Points, in no order, along strands that fork, close into loops and pass close to each other.
Points whose rows are less than 36.4 apart are linked; no others are. Some points are linked to none.
z_349: [  4  17 -13  -7  -1   3 -20  -6 -28  10  -9  -3   4  -3   5  29  -2   7
  11 -16   3   5  -8  13 -12]
z_916: [  4   4   1   7 -13   0   7  -3  -5  -4   3   6  -1 -10   2   5  -8  14
  -4   7   0  -5  -8   0  -3]
z_470: [ -1  -4  17 -13  14   8  23 -10  -7 -20  -1   0   1  -9  13  -5  -4   7
   3  24   6  14  18 -29   9]
z_342: [ -2  -2  15   8  20   9   5   7  24 -15   0  -1  -4   3   0 -23   2 -15
 -10   2  -5   4   2 -17  11]
z_816: [ -2   0   3  12  -4 -12  -6  -7   3   4  -4   8   4  17 -16 -16   5   2
   1  18  11  -6  -3 -10  12]
z_159: [  1 -10  -2 -16   6   2   5 -10 -10   8  -6  -4   0  -7  10   9   3  -3
  10 -12 -11   3   5  15  -1]
z_917: [  0 -19   2 -34   7  -6  24 -15  -7  10   1  -9   5   8  10  -5  15 -17
  13   4 -13   1  18  11   0]
z_734: [  8   7  -6   6 -11 -10  -8   2   1   6  -3   6   7  -8   1  15   5  -2
   3  -8 -12 -12  -2  26 -15]
z_292: [ -5   0  -7   9  -4 -14 -14   5   4  14   2   2   3  27 -23 -13  10   2
   0  10  11  -7  -1  -3  13]
z_600: [-17 -18  -8   1  -4  -7  -9  -6   8  -1 -12  15 -15  17  -9  -3   1  -5
  -9  11  17   6  -3   8   6]
z_868: [  8 -12  10 -11  11  10  24  -1  17 -17  -8   4 -12 -21  21  -1   6 -10
  -8   7  -7  10  -2   2  -8]
z_468: [ -9  -2  -5  13 -13 -26  -4 -11  14  -7 -19  20  -1  12 -12 -11  12  -9
   0  24  21  -5  -6   2   4]
z_747: [  4  -2  13   3   5   7  19   1  22 -16  -3   9  -3 -16  12  -7   8  -6
  -9  12  -4  -1  -4  -2  -1]
z_175: [ -4   8   7   8   6   8  -5   4  -7  -4  14 -12   4  10 -11 -14 -13  11
  -2   0   3   3   3 -27  14]
z_569: [  3  18  13  14  -4   0  -8  13  15  -7   2  -2   2  12 -15 -18 -21  -8
 -15   0   1   5  -1 -27   3]
z_237: [ -2 -14   6 -19  26   7  20  -4  16  -3   5  -9   5   2  14 -16  21 -14
   2   3 -15  -1   9  -1   5]
z_942: [ 10   5  -8  -6 -13  -8   1  -2 -25  21   4  -3   2  -2  -5   9  12  13
  16   1   0   0  -3  20   1]
z_71: [ -2   9  -2  17 -13 -14 -13  12  26   2  -2   4   0  22 -16 -14  -9 -16
 -13   0  -2 -10  -2 -11  -4]
z_21: [  2  19  18  18 -11   3   1   9   3 -18   8   3  11 -11  -5  -3 -10  16
 -14  17   8  -4   1 -26  -1]
z_606: [  5   8   8  16  12  14   4  19  23 -18  12  -6  -2 -12   8 -10   8   2
 -13   0  -4  -4 -12  -7  -8]
z_85: [ -2  -6 -16   4 -13 -22 -12   7   5  13  -8  17   2   8 -10  13  13   1
   4   4   0  -4  -2  31  -7]
z_516: [ -1 -12   4 -21  10  -6  22 -12   4  11   5  -5  11   9   8 -10  19 -15
  14   5 -14  -6  16  16   3]
z_387: [ 11   7   6  -3 -10   4   3  -5  -4  -5 -15  10  -7 -28  12  19  -2  -9
  -2 -12  -9   3  -9  16 -14]
z_216: [-20 -16 -12 -10  10  12 -20  -2 -14   5  -2  -5  -8  10   3   7  -7   4
   3 -21   4   8   2   3   3]
z_538: [-13 -19   0 -12  17  -8  10 -11   8   6   2  -3   7  18   3 -10  13 -14
   8  -1 -15  -6  16  16   8]
z_172: [ -3  14  14  18 -18  -5  -5   7   4 -16   2   3   2  -1 -11   2 -17  14
 -18  12   7  -1  -2 -26  -3]
z_388: [ 15  21  -3  -3   4   7   0   3 -19   7   6 -13  12 -19  10  16   0   2
  13 -18   0  -4  -5  12 -11]
z_697: [-16 -12 -10   6 -13  -9 -16   6  17   1 -11  16 -16  21 -18  -5  -1 -14
 -15   7  18   4  -4   9   5]
z_658: [  1  -3 -14   9  -8 -11 -17   8   0  13   6  -5   6  12 -12   8   2  12
   0  -4   1 -10  -3  11  -7]
z_431: [ 10 -15   1 -37   5  -1  32 -14  -8   6   1 -11   2   1  10  -9  15 -27
   5  14  -8   0  16   1  -3]
z_788: [-13 -11   2   4   1  -8  -5 -12   3  -3 -13  10  -9  18 -12 -13  -1  -4
  -3  17  19   8   0  -7  14]
z_649: [ -6   5   7   6   1   2  -5  -1 -17  -3  10  -4   3  10 -11 -11 -12  17
   3  10  10   5   5 -29  17]
z_2: [ 11   8  -1 -17  13  16   7  -4 -17  -4  -6  -8  -9 -25  22  17   3  -8
  13 -19  -6  14  -2   2  -7]
z_83: [ -3  -1  -1 -12  -4   4  13 -13 -24   6  11  -6   3   2   3  -5   1  22
  16  12   7   5  -1 -14  14]
z_826: [  2  -5   3  -7   3  -9  19  -6  15   9   3   8  10   1   7  -7  18 -18
  13   7 -16 -12  14  24   1]
z_601: [ -5  12  10  10   2  10  -4  14  10 -17   4  -3 -11   4  -9  -9 -27  -2
 -19  -5   2  13   4 -25   4]
z_314: [ 11  -9   7 -14   8   8  15  -4   8 -11 -15   4 -12 -23  20   8   6 -15
  -2  -6 -14  10  -1  11 -10]
z_986: [ 18  18   2  -1 -11   2   7   1 -13  13   6  -4   6 -21   5  12   7  -4
  13 -10  -6  -8   1  19  -9]
z_657: [ 10  11   9   2  -5  15  22   5  -4 -14   9   2  -4 -28  13   5  -3  14
  -2   8   0   5  -7  -6  -5]
z_383: [-13  -2  -2  12  -8  -7 -13   7  21  -3  -8  11 -12  20 -12 -11 -13 -19
 -16   1   4  -1  -1  -1   2]
z_417: [ -8   1   2  -3   2   4   5  -9 -22  -2  12  -5   2   6  -2  -6  -6  25
  12  12  10   8   4 -26  18]
z_150: [-11   1   8   6  11  14   4   7   1 -21   6  -1 -16  -3  -1  -3 -22   7
 -13  -4   1  15   8 -25  10]
z_654: [  4  18  25  21  -4   2   3   9   9 -13   2  11  21 -14  -2 -15   3   2
  -5  20   9  -8   4 -24   0]
z_339: [ -6  -7   6   3  22   9   4   1  17  -5   8  -6  -1   4   0 -18   2 -11
  -6  -8 -11  -4   3  -7  11]
z_149: [  2   4  15  13  14  10   8  14  27 -20   3   3  -5  -9   7 -17  10  -7
 -13   6  -4  -1  -7 -13   1]
z_897: [  3   7  16  14  -2  -1   5  -1  12  -9   1  11  13  -5   0 -14   3  -2
  -4  18   3 -13  -2 -13   3]
z_794: [ 11  12 -10   0  -2   0 -12   1 -19   9   4 -11  10 -10   2  20  -5  13
   9 -14   1  -5  -7  11 -12]
z_222: [ -5   3  -7   7  13  13 -11  12  -3  -6  14 -18  -4   2  -1   3 -19   4
  -7 -23   3   4  -1 -13  -1]
z_80: [  0   9  10  23  -7 -19  -9   1  14  -1  -6  14  17  10  -9 -24   9 -15
   8  15   9 -19   2 -12   4]
z_976: [  1   2  12   7  -4  -7   9 -13   3  -3  -6  11   8   1  -3 -14   5   1
   5  24  10  -9   0  -8   8]
z_805: [ -1  -1  -9  12 -23  -3 -19  13   0   2   4  -8  -6   9 -16  15 -17  18
 -13   0  14   3  -9 -12  -9]
z_613: [ -9 -10   3  -4  21   1   7  -3  16   4   9  -6   7  10   2 -17  12 -11
   3  -5 -15  -8  10   6  12]
z_551: [  4 -12   4 -14  -7   5  15 -13 -10  -8 -15   8 -16 -19  16  14 -11  -2
   0   1  -4  13  -1   4  -4]
z_719: [-15 -26  -9 -18   1   3  -5 -11 -10   7 -14   5 -12   7   5  10   1   2
   2  -1   6  14   1  14   4]
z_268: [-19 -25 -14 -18   4  -1 -11  -5 -10  13  -6   1  -7  18  -5   3  10   6
   5  -3   8  12   3  14   9]
z_353: [ 10   5  -2 -10 -18   0  15 -10 -26  17  10  -6   1  -3  -2  -2   7  17
  19  10   5  -1  -1   2   7]
z_549: [-11 -12 -15  -4  -1   4 -14   0 -18   7   0  -2  -6   6  -1  10  -7  18
   2  -7   9   7  -5   1   0]
z_875: [  1   5   2  15  -3  -5  -2   2  16  -2   7   3   9   3  -3  -9   2  -2
  -4   5  -4 -20  -1  -3   2]
z_20: [  2  -5 -18  -1 -19  -8 -10   6 -15   9  -3   7  -5   1 -15  13   2  25
  -4   8  16   7 -12   6   0]
z_132: [  3   0  -1   1  13   0   1   4  12   1   4  -1   9  -7   9   3  10  -9
   3 -13 -19  -8   5  23  -5]
z_195: [ 10  19  -2 -13  12  13  -2  -7 -19  -3 -14  -3  -6 -20  17  26   2 -11
   9 -22  -7  11  -5   8 -10]
z_965: [ -3  -1  -4  -4  17   7  -7  -2  -6   2   0  -8   6  -5   8   7   1  -1
   5 -21 -11  -1   2  14  -3]
z_953: [  1  11   9  20  -5 -16 -12   9  20   0  -6   8  11  18 -15 -25  -1 -20
  -2   7   5 -14   3 -16   5]
z_123: [  3   7  -6  16   1  -3 -12  10  14   8  14 -11   8  14 -14  -7  -5  -3
  -5 -10  -6 -14   2  -3  -1]
z_665: [ -3  -6 -16   3 -20  -4 -16  11  -7   4  -4   6  -7   3 -16  17  -7  24
 -12   6  18   6 -12  -3  -4]
z_624: [ -6  -4  -9  -1   0   5  -5  -2 -18   4  10  -7  -2   3   0   5  -8  21
   5  -6   3   0  -5  -3   5]
z_178: [  5   1   0 -24  21  15  12  -2 -16  -2   1 -15  -4 -18  24  10   9  -8
  15 -23  -6  15   2   0  -4]
z_724: [  5  17   6  15  -5   1 -10  11   8   0  11 -11   5  15 -20 -14 -19   1
  -9  -1   1   0   1 -28   5]
z_79: [  6  17  -1  -6   6  10  -9  -7 -10  -4 -18   6  -2 -19  15  25  -2  -8
   0 -21  -9   7  -7  13 -14]
z_398: [ -4 -17  -3 -15  -4   6   5 -15 -14   0 -17   8 -16  -9  11  16 -11   2
   1  -1   2  14  -2   7  -2]
z_397: [  7   7 -11   6  -3  -2 -19   4  -7   8   1  -9  10  -1  -1  19  -7  12
  -1 -16   1  -7  -5  10 -15]
z_964: [ -1   4  -3  16 -18  -2 -11   9   4  -6   5  -5  -2   2 -12  11 -21  14
 -16   0   7   0  -6 -17  -9]
z_465: [ -1  -4  -2   2   1  -9   6  -3  15   2   1   9   7   2   5  -2   9 -10
   5   0 -14 -14   7  23  -1]
z_957: [  9   2 -15  -4 -19 -10  -8   2 -18  20  -3   4   0  -2  -8  15   9  16
   9   2   4   1  -8  20  -3]
z_667: [  7   5  -6   4 -22 -18   0   1   1  10  -6  13   2  -5  -2  10   7  -2
   6   3  -7 -11  -2  28 -11]
z_880: [-14  -8  -7   0  13  15 -13   2  -4  -4   5  -8  -9   3   2   3 -19   2
  -4 -24   1   7   1  -7   0]
z_194: [ -1   5  -7  11  -5  -8 -17  10   8  16   9 -10   5  30 -22 -14  -5  -3
  -4  -2   2  -6   2 -10   6]
z_18: [ -3   4  -8   2   8  10  -2   3 -17  -5  18 -16   1  -5   4   4 -15  20
   4 -13   6   0  -4 -13   3]
z_128: [  4   1   3   6  16  10   4  11  16  -8   6  -4   2 -14  11  -4   8  -1
  -5 -10 -10  -6  -4   9  -7]
z_698: [ 12  -4   7 -10  -7   4  12 -10  -8  -7 -18   8 -16 -27  16  19  -2 -13
   1  -7  -7  12  -2   9 -10]
z_141: [  0  -4 -15   9 -11 -19 -18   9   6  14  -1   7   5  13 -12  10   9   4
  -2   1   0 -10   0  20  -7]
z_821: [  3 -12  -1 -18  -4  -3  14 -15 -13  12  -5  -2  -5  -3   7   5   5  -3
  11   3  -7   4   3  14   2]
z_713: [  8 -12   7 -27  15  10  30  -6   7   0   2  -9   3  -4  17 -15  19 -17
   4  12  -8   2  11  -2  -1]

A fork is a point with three links, a tip a point with one. Leave the first point through the second and follow the links. Name the first fork or tip that comes.
z_268; z_719 | z_698
z_417; z_649 | z_150
z_964; z_172 | z_897
z_658; z_141 | z_734
z_788; z_600 | z_80
z_875; z_123 | z_816
z_917; z_431 | z_613
z_734; z_667 | z_794
z_698; z_314 | z_149

A tip is a point with one link. Name the tips that can be reached along the links from each point below, in the order of the rows.
z_85 | z_349, z_734, z_986
z_875 | z_150, z_80
z_538 | z_268, z_178, z_821

Name the points in between on the shortest way along the links from the first point to the second, in order.
z_237; z_747 | z_613 > z_339 > z_342 > z_149
z_79; z_613 | z_387 > z_698 > z_314 > z_868 > z_747 > z_149 > z_342 > z_339
z_141; z_388 | z_658 > z_397 > z_794
z_875; z_697 | z_897 > z_976 > z_816 > z_788 > z_600
z_658; z_734 | z_141 > z_85 > z_667
